Each row is a point on a tangle of strands that fork, close into loops and nearly touch. The rows are in no order.
Points whose rows are less than 45.3 apart are linked; no others are. Some points are linked to none.
Z473: [ -4   9   0  14 -12 -15  -6  13 -14 -12  -5  -7 -20   4  -2 -11  -8   3
  10  -6  -1 -23  -7]
Z949: [ -7  20  -7  23  11  -1   4  10   9  -5   1   3   3   3 -12  11   1  -3
  -2 -14  -3   3  -5]
Z191: [ -3   5  10  14   1  -8  16  -3 -13   3  -9  13  12 -10  -9 -12  18  -4
 -12  -9  -3  16  20]
Z396: [-13  -9  -3 -13   8   0   3  -4 -15  -3  -9  11 -18   5  16   7 -10  -8
  -7   2  -9  -5  18]
Z145: [ 14   5 -10   0 -10  -5   4   6  -8  -3 -14   1 -26   7  -2 -16  10  15
   1  -1 -14   7  -2]
Z972: [ 17   9 -19  -6  11   4 -13 -24  19   1   8  11   4   9  16  -2 -12   9
  12   2  -5  -8 -21]
Z5: [ 14  -5  -2 -14   0   5   4 -14   6   4   2  16  21  13  -4  -4  -1   1
   1 -25  14 -10 -18]
Z263: [-13   4   6   7  12  13  -3   8  -4  -8  -1  -9   0   5  -7  16  -1   3
  13 -15  -8   5 -11]
Z163: [-10  -1  -8   9   6  21  14  -7  -7   0  15   5   0   6  -1  -2   8  -3
  19   4  25  -6   3]
Z856: [  2  -2  13   4  15  18  20   5  -3  -1  -4  14   6 -12  -8  24  -7 -10
  -1  -1   9  18   3]
Z443: [-10 -10 -13   4 -10  -7   8  -8 -31 -11 -14  -1  -3  -1  -2 -13   2  -8
  -2  -3  -8 -23  16]
Z306: [-12 -23   5  -3  21   1  -7 -29  -8 -11  -2   5  -4  -9  14  -4 -10 -12
 -17   0   4 -20   3]
Z594: [ -3  10  27   1  -7  -8   8  10  -6  10  19   8  -1   6   4  16   9 -11
 -12  -8   2   8   8]
Z290: [ 11   4  24  26  -9   0   6  15   1  -4   9  17   6 -10  -7   9   0   4
  -3  -3  -4  11  -4]
Z493: [  4 -15  12 -24  -6  18   3  -3   6   4   9  11 -10   7   7  30   0 -20
 -11   2   0   8   7]
Z512: [ 16  -7 -17  -8 -17   4  -1  -3  -7  -3  -4 -11 -26  10   7  -9  15   6
   1   7 -15  -4 -15]
Z872: [ -5  -5 -29  -1   9  -4   2   4  13   5 -16 -21  -9   4   1  11  -8  -8
   3  24  -7  -2  -2]
Z486: [ -4  -3  20 -15  -4   5 -14   6  13  -3  13  -6  20  -4   6 -15   2  14
  -2   2 -20   5  15]
Z819: [  5  10 -11  -6  16   7 -12  10   1  -2  -5  -5  30  -7  -6  -6  -6  -2
 -11 -18   1   6 -17]
Z584: [  4 -32  -6  -9  10  10  -1 -22  -2  -4   5   8   1   2   7  10  -2 -12
  -7  -4  27 -15 -18]
Z261: [  8  13  -6   1   0 -11   4   5   5   0 -19   8 -37   8   3  -6  -6   6
   1   3  -3   4   4]
Z154: [ 17  17  11  -8   1  -2 -24   4   9 -12   8  -6   6  -5   2  -2   5 -18
 -20 -13 -12  18   8]
Z982: [ -6  26  -5  -1  -4 -10  -9  -3 -10   8 -12 -21 -10  14   1 -17  -5  20
  27  -7  10  -1 -13]
Z372: [ -2  13 -17  -3  22   7 -16 -17  14  -7  12  -2  -5  11  21   9 -12  -3
   8   0 -11  -2 -16]
Z612: [  8  -8   2   4  -2   0   7   7  11  13   3  28 -16  -5   7   1 -16  12
   7  12  16  -9   1]
Z824: [  3   6  -7   0   0 -11  13  -8  16   5 -14  -5  14   6 -21  10  -9   0
   2   6  -6   1   4]
Z322: [ 12 -10 -21  11  -2  21  -8   4  -4   5 -10  13   1 -12  -3  20  -9 -17
  -1  15  11   7   8]
Z771: [  0   3 -10 -19  14   2   2  -6   2   3  -8   1  22   9  -8   0  -5   6
  -5 -22   5   0 -13]
Z636: [-11  -4  28  13  -1  -5  34  -7 -21   5  12   4  11 -10  -9   4  17   3
   8 -14  11   2  -9]
Z194: [  7   3 -34  -2 -20   9 -12   8  -2   1  19  -4   1   5   9   7  15 -13
  -2  10 -12 -11  -2]
Z876: [  3  -1  16  -2  -1  -1 -16   7   8  -2  -9  -1 -10  -5 -11 -14 -20   8
  -5   4  22  -7   4]
Z133: [ 19  12  11  -2 -12 -21 -10   6  -1 -12   1  -5 -12  -7   8  -9   5  -4
 -10  -8 -14  12   2]
Z381: [-15  -3  -2 -19  -5  -2   3  17   2  -3   5  -5  14  -2   3  -9  12  13
  -1  -1 -28   0  16]
Z862: [-18   0   0   4  -4 -11   7  16  -6  -4   4   5  20  -8   1 -17  10   3
  -3 -12 -18  -8  14]
Z75: [-12  17   7  10   6 -11  -3  -7  37  11  11  -7  13   0  -8   1   8   8
   0   8   1   9   1]
Z580: [  6 -21  19 -13  -2  -7   3   5 -11 -16 -24  -5 -27  -8   4   4  -3   4
  -7   5 -11   5  10]
Z9: [ -1   6 -10   9   1  -9  12   6   0  22  -1   8  10   0   4  -7  -6  20
  17  18   6  -4   8]
Z643: [ -5  -6 -12  -4  16  11  -5  20   0 -10  -8 -14   3   7  -3  21  -3  -3
   1 -11  -4   5 -29]
Z992: [  3   6 -26 -12   5  -5  -7  -8  25   2   5  -8  -1   8  -4  14   6 -14
 -17   3   3  -7 -16]
Z962: [ -9 -18  -4 -20   3   3  26  11 -16   8 -19   9  -3   9  -4   8 -11   5
   8   0  -2  -7   0]
Z852: [ -1 -13 -22  12  -3   4 -17  12   2 -14  -4  -1 -14   0   4  -2  -4  -5
   8   9   9 -23 -17]
Z170: [  1 -22   7  -9  15   2  -9 -22 -15  -8  -1  12 -12   0  26  -2 -12  -9
 -11   7  -2   6   9]
Z237: [  6   4   1  10  -3  -1  14  -1  10   4 -15  23 -19   9  -5   1  -6  14
  12  -3   5  -3  -6]
Z626: [ 13   5   1  -3 -23   0 -20   7  -9   6  16  -8  17  -4   4   3   6 -20
   1   4  -1   4  19]
Z355: [ -7  22   0  -2  13  -6   0  -6   0   8  -6 -14   9  10  -3  -7 -18  17
  22   3   7   5  -8]
Z948: [ -7  12   6   8  18 -15   4 -24  12   8  -2 -22  17  12  -6  -7 -13  13
  11  10  -7   6   3]
Z376: [-11 -16 -28 -15  -1  14  16   9 -14   3  -5   7   4   3   5  13   3  -3
   2   3  -6  -4   2]
Z311: [-7 13 17 10  4 14 -2 -3 27  9 16  1 13 -9 -2 -5  1 15 17 10 12 16  5]
Z202: [ -2   2  24  16   9  -6  25 -16 -11   1  10  12  10 -19 -10  -1  20   2
 -10 -11  10   6   4]
Z776: [  3  -4  -9  19  -6  -6  -4   0  -5  -8   4 -11   5 -10  -2 -24  18   7
   4 -12   0  -8 -20]
Z130: [  9   8  18  14   0 -11 -16   9  -5   9  -4   0   5 -15  -3 -15  -7   2
 -10  -1  22   4   6]
Z910: [-14  10   1  -3  20  14 -13  -3  -2 -19   8 -11  -9   8  10  18 -13 -15
  14 -10  -8   0 -15]
Z10: [  4   8  16  -2  -3   6  20   7  -9  11  19  16   2  -1  -6  26  -1 -11
   0   2   2  16  11]
Z691: [  2 -16  22 -23  -3  16   8  -4  -2  -7   9   5   7  -1   8  17  -5  -6
  -5   0 -12   6  11]
Z8: [  5 -14  -6   1   6  13   6   4  -1   4 -23  17  -1 -15  -2  23 -17 -11
   2   9   6  18  13]
Z301: [ -7 -25 -35 -11  -3   0   5   1   4   6 -15   1  -4   1   3  15   0  -9
   3  19  -3   6  -1]
Z706: [  2   7  -2  19   9  -7  10 -10  17  -1  -9 -16  25   4 -14  -8  -8   5
   4  15 -15  12   7]
Z525: [ -9 -21 -30  -3  -4  12 -13  11   7  -2  -7   3 -14  -1   4   7   1  -9
   1  12  15  -5  -7]
Z395: [ -9  -1 -17  14   3   1  10   9  17  11   7  18 -11  -3   1  -2  -5  17
  22  24  13 -10   6]
Z158: [ 14  -8 -10   5 -22  -2   0  -8  -9   0   5 -19  -8  -4   1 -18  19  16
  13   5  -1 -10 -22]
Z182: [  9  12   0  -9   5   1 -22 -16  15  12   6  -8  16  -2   4 -23  -6   5
   4  -2   5  10  -7]
Z515: [  9 -12 -16   2 -24   5  -5   4  -1  -2  24  -1   5  -1  15   2  13   2
  -1   8 -19 -19 -13]
Z310: [ 24   2  -8  -4   1   1  -8  -5  12   2  10  18  16   7  12  -6 -15   2
   8 -12   0  -8 -25]
Z722: [-9 10 -8 17 17 -4  0  4 17 -2 11 16  1  0  5 -1 -1  8  2 -5  7 -5 -9]
Z926: [ -8  -5  14 -23  13  13 -14   0   4  -6  10  -3   4   1  14   3  -4   5
 -10   2 -15   7   1]
Z105: [ -7 -14  -6   0  19  13 -10 -19   5 -12   8   9   1   6   9   5   0 -13
  -9  -9   8 -13  -8]
Z877: [ -4   0  31   6 -14   1  24   1 -20   3   4  -3  -5  -2 -16   5   5   9
  24  -7   6   6  -6]
Z197: [  2   9  -1   0 -11 -10  -4  -1 -27  -4 -18  -2 -16   3  -4 -13 -13  -3
   2  -6   3 -17  18]
Z207: [  2  -6  25   5 -20 -23  15  12  -4   4  11  -3  -5  -8  -3  11  20   1
 -15  -2   0  -1  -3]
Z516: [ -6 -20  11 -19 -16   6   0   4   7   7   2  -9  -5  -2  -6 -13  21   0
 -23   6   0  -3  10]
Z846: [  4 -12   2   4  -3  24   6  -8 -12   0   2   3  -7  -1   1   2   4  -1
   8  12   2   4   6]
Z62: [-14  -7   3  18  -8 -12   9   9  -3 -12  -1  -5   7  -9 -10 -23  18  11
  -5  -9  -2 -12   0]
Z851: [ -8   0  25   2  -8  14  -6 -10  20  -1  23  -2  18 -10  -1 -14   4  12
  14   4  -7   4  17]
Z353: [ -8 -18   4 -19  -4  -6  15  11 -16  -4 -16   4 -14   5   4   3  -2   5
 -11   0 -18  -8  12]
Z604: [  1  14  16  13   9   0 -14   5  -5   7  -8  -2  13 -12 -13  -3  -1  -6
 -15  -6  15  22  22]
Z610: [  5   3 -12   4 -14   7  -7   5  -8  -1   6  -5  -9   1   4   2   5  -7
  -3  11  -5  -2  14]
Z21: [  8  12  25  10 -19 -31   0   7  -5  -8   9  -4 -16  -8   5  13   7   0
  -5  -6  -8  -3  -2]
Z792: [ -7  21 -11   8  -3  -1 -10   4  -3  -4  -8 -16 -23   8 -12  -8  -2   6
  17   3   9  -9  -7]
Z332: [  3  -3  29   1   3   1  18  -1 -11  -5 -11   3  -5   1 -10   0  -5  12
   0 -12   4   9   4]
Z382: [ -3   2  -2 -10  14   0 -13  14  -2   9   5  -2  36  -7  -6  -3  -9  -7
 -16  -7  14  -4   4]
Z15: [  2  19  -1   1   7 -25  -8  -6  38  18  -1  -6  14  -2  -5 -18   4  -1
 -13   6   4   9  -1]
Z414: [  2  -7 -32 -15  -5  10 -10  -4 -12  -2  -6 -17 -20  13  12 -10   9 -11
  -6   6   1  -9 -15]
Z560: [ -9  10  13 -21 -16  -5  -1 -14 -18   9   9 -12   6  18   7  -3  14  -9
   7  -9  -7   7  16]
Z169: [ 11  -2 -11  16 -15 -13 -10  11   2 -13   1  -4 -26  -6   2  -6  -3   4
   1  10   3 -19 -17]
Z28: [  9   3  26   3 -15  -2 -22  -6   1  -1  13 -12  15  -7  -1  -1   9 -16
 -13 -12   2  10  16]
Z297: [ -2  11  13  -1  10   3   9  -3  -8   6 -19  -1   3   0 -20  -6   1  -1
 -10 -10  14  17  20]
Z906: [  4  14 -17   0  10 -16   5   2   8   1 -21  -9  -5  10  -9  11  -7 -10
 -13  18  -9   5  -1]

A piece is two or more points that can be reached from each other along the links. Count, over all rows, the pieces, the separate loops (a circle has one, a figure eight two, a Y none), the forks (points with three links) and the tips (points with one).
pieces: 5
loops: 2
forks: 8
tips: 14

A tip is a point with one link. Name the tips that can be reached along the links from each point below, in the order of the rows.
Z75: Z493, Z9, Z15, Z414
Z5: Z643, Z722, Z382
Z197: Z443, Z584, Z580
Z626: Z163, Z322, Z515
Z877: Z876

A fork is a point with three links, a tip a point with one. Leave the first point through the second and follow the links. Name the first fork or tip that comes.
Z856 / Z10: Z610
Z382 / Z819: Z263
Z626 / Z28: Z322
Z872 / Z906: Z473
Z792 / Z982: Z301

Name the points in between on the shortest way along the links from the first point to the second, in order.
Z414 / Z75: Z512, Z158, Z776, Z62, Z862, Z381, Z486, Z851, Z311
Z594 / Z194: Z207, Z21, Z133, Z154, Z28, Z626, Z610
Z819 / Z722: Z771, Z5, Z310, Z972, Z372, Z910, Z263, Z949
Z493 / Z395: Z691, Z926, Z486, Z381, Z862, Z62, Z776, Z158, Z512, Z145, Z261, Z237, Z612
Z105 / Z525: Z306, Z170, Z396, Z353, Z962, Z376, Z301
Z962 / Z355: Z376, Z301, Z872, Z906, Z824, Z706, Z948
